Each row is a point on a landscape with many valleys, with its height.
From any point a ball rolls to the lowest of the 4 points nearest to it. It stops when none of these is lower. Distance is the straight distance between rows; heights are no part of it.
Dupub height 679: [114 138 157 128 138 155  48 128 133 138  88 115 106 144 132 150 111  86
 169 133]
defar height 712: [118 136 178 117 158 156  18 130 120 147  80 110 100 157 121 154 115  69
 164 162]
modiv height 695: [107 132  87 112  82 117 157 156 172 154 151 119 148  87  79 139 169 126
  77 145]
Laf height 316: [101  93 225 148 130  86 130 170 114 128 123  68 161  87  93 119 141 191
 101 187]
rovu height 657: [129 138  73 113 102 127 178 117 146 149 158 162 137 107 124 136 161  96
  86 123]
gav height 563: [ 74 119 209 143 124 133  74 151 157 149  96  66 126  78  90 148 140 105
 140 206]
botel height 884: [126 117  92  96  79 101 175 132 137 135 175 123 162 116  76 121 173 157
  53 108]
vaka height 528: [ 78 152 138 125 128 159  59 132 162 155 111  97  86  98  98 161 132  80
 162 163]
maz height 834: [143 111 106 117 116  95 161 153 115 118 161 134 146 135 109 118 146 180
 109  98]
zife height 750: [ 81 130 191 135 135 149  45 142 152 149  95  80 105  95  94 150 133  84
 155 185]
dube height 820: [120 130  85  99  79 112 173 134 156 149 167 137 158 100  83 135 181 123
  51 120]
pugon height 343: [149 141  94 126 120 167 142  88 119 116 102 164 110 166 185 128  92 104
 153 105]
vot height 758: [ 99 131 161 139 127 145  73 151 149 135  97  94 116 109 115 146 125  99
 156 149]
romel height 336: [134 100 211 148 171  86 123 159  96 104 131  93 148 118 106  95 128 203
 123 145]
furig height 275: [118 115 124 126 101 102 143 165 135 132 142 103 155 104  97 134 150 167
 107 129]
tetol height 486: [146 141  68 121 124 151 184  84 121 132 133 177 127 141 178 120 127  91
 116 112]
bimi height 412: [ 95 104 217 154 128 114 101 161 135 132 106  70 149  82  98 137 137 143
 127 184]
bazez height 344: [107 159  75 124 124 162 136 102 155 148 131 156  86 105 137 151 132  69
 130 136]
bod height 935: [170 117 220 152 202  99 100 134  84  87 117 111 139 171 130  79  89 188
 141 121]
nema height 883: [143 111 136 133 139  93 139 157 106 109 145 118 143 134 121 115 128 191
 135 102]
Tib height 651: [145 109 175 140 159  85 126 157  96 104 138 108 146 133 120  98 126 202
 134 116]
guzu height 237: [ 90 126 142 136 104 124 114 166 161 143 119  88 136  80  97 144 149 130
 132 160]
lezer height 468: [116  99 154 112 110  79 143 169 116 124 152  85 163 103  76 109 160 216
  91 137]
tifi height 299: [154 115 204 148 165 128  67 134 101 104  96 108 142 170 144 121  92 126
 154 123]
Geb height 413: [126  96 230 158 165  97 119 159 100 109 117  79 149 108 106 110 124 179
 120 160]
Vuma height 405: [ 96 153  96 128 124 162 105 118 164 149 120 131  81 108 119 160 124  78
 149 140]
Pap height 602: [133 106 204 156 159 108 101 155 107 107 114  89 147 126 124 118 120 158
 137 135]
Pozut height 435: [ 97 169  61 116 117 140 158 100 166 164 157 163 106  74 120 143 167  66
  88 155]
nef height 573: [155 115  79 100 110 105 193 102 110 124 177 162 153 153 121 109 155 150
  76  85]
Pelut height 890: [130 118  97 127 114 123 155 147 137 131 141 137 137 119 125 136 140 133
 121 110]
mizo height 320: [111 150 100 122 128 176  87 102 142 138 101 144  79 141 149 152 106  73
 159 119]
Datof height 867: [166 122 162 142 173  88 122 138  87  94 135 134 134 167 140  87  91 202
 154  96]
Fugup height 532: [177 123  69 105 130 114 207  76  85 107 168 182 142 180 165  89 124 166
 107  87]
budem height 659: [153 119 122 138 135 110 143 135 111 108 140 137 136 156 144 115 108 173
 144  93]
kuz height 387: [134 158  79 112 127 192 120  63 124 130  97 167  78 160 184 132  93  61
 154 126]
Nebul height 751: [120 139  76 104  91 120 172 123 159 155 163 149 149  96  94 136 178 101
  64 131]
Maf height 572: [158 118  83 122 119 116 177 117 114 116 156 155 139 155 143 117 123 157
 122  92]
pipa height 534: [141 133 173 120 146 154  33 124 115 131  74 125 113 175 147 143  99  81
 171 135]
Reg height 646: [135 129 147 136 135 145  83 130 127 121  96 123 124 150 151 143 102 106
 166 109]
Berat height 536: [137 139  71 124 116 144 178 104 137 140 138 167 122 125 153 133 135  92
 112 116]
Kog height 94: [124 139  99 131 121 154 129 118 144 136 117 146 106 133 153 140 111  93
 147 110]
zef height 496: [168 128  99 133 129 132 161 104 105 104 132 165 131 177 174 116  94 150
 149  90]
Vum height 445: [143 127 121 141 130 138 123 125 124 112 115 141 125 154 158 136 104 131
 159  94]
Basit height 422: [123 167  63 117 138 174 150  60 134 139 121 173  85 125 178 129 120  53
 130 138]
boni height 430: [158 132 129 133 126 143 119 112 112 104 108 152 124 177 172 126  84 129
 168  93]
magol height 625: [111 109 185 150 132 120  99 163 133 126 111  84 142 104 113 136 131 135
 147 151]
fonen height 582: [168 116  95 110 140  93 176 114  89 106 165 162 136 173 133  90 116 202
 124  82]
seb height 518: [167 124  67 116 122 131 200  85 103 116 155 183 144 163 172 106 133 130
 106 104]
varil height 462: [146 151  61 119 125 166 179  66 124 130 125 184 116 139 197 116 130  72
 121 126]
kat height 647: [146 116 173 152 151 112 101 148 108 104 118 112 142 147 140 124 103 154
 154 111]
luro height 489: [ 78 166  86 123 110 150 121 136 184 161 141 116  91  71  88 156 150  86
 124 168]
dadi height 506: [ 99 131 107 128  99 127 136 160 169 151 134 109 128  81  92 150 153 120
 116 150]

Where does a ball stop that starts at each point below?
nema -> tifi
vot -> Kog
Tib -> Laf
Fugup -> Kog
Dupub -> tifi
Nebul -> Kog
zife -> Kog
defar -> tifi

For each start below, name every point that the ball comes to, in order.
dube -> rovu Berat Kog
luro -> bazez Kog
zef -> boni pugon Kog
Reg -> boni pugon Kog
gav -> bimi Laf

Call two points neighbours if one is among the 4 nearest of the other. Go from one point of each pair to the other, from neighbour to neighbour, staying as low as possible. Name the highest point that can't be avoided.
Kog / Laf -> dadi
Laf / tifi -> Pap
furig / Laf -> lezer
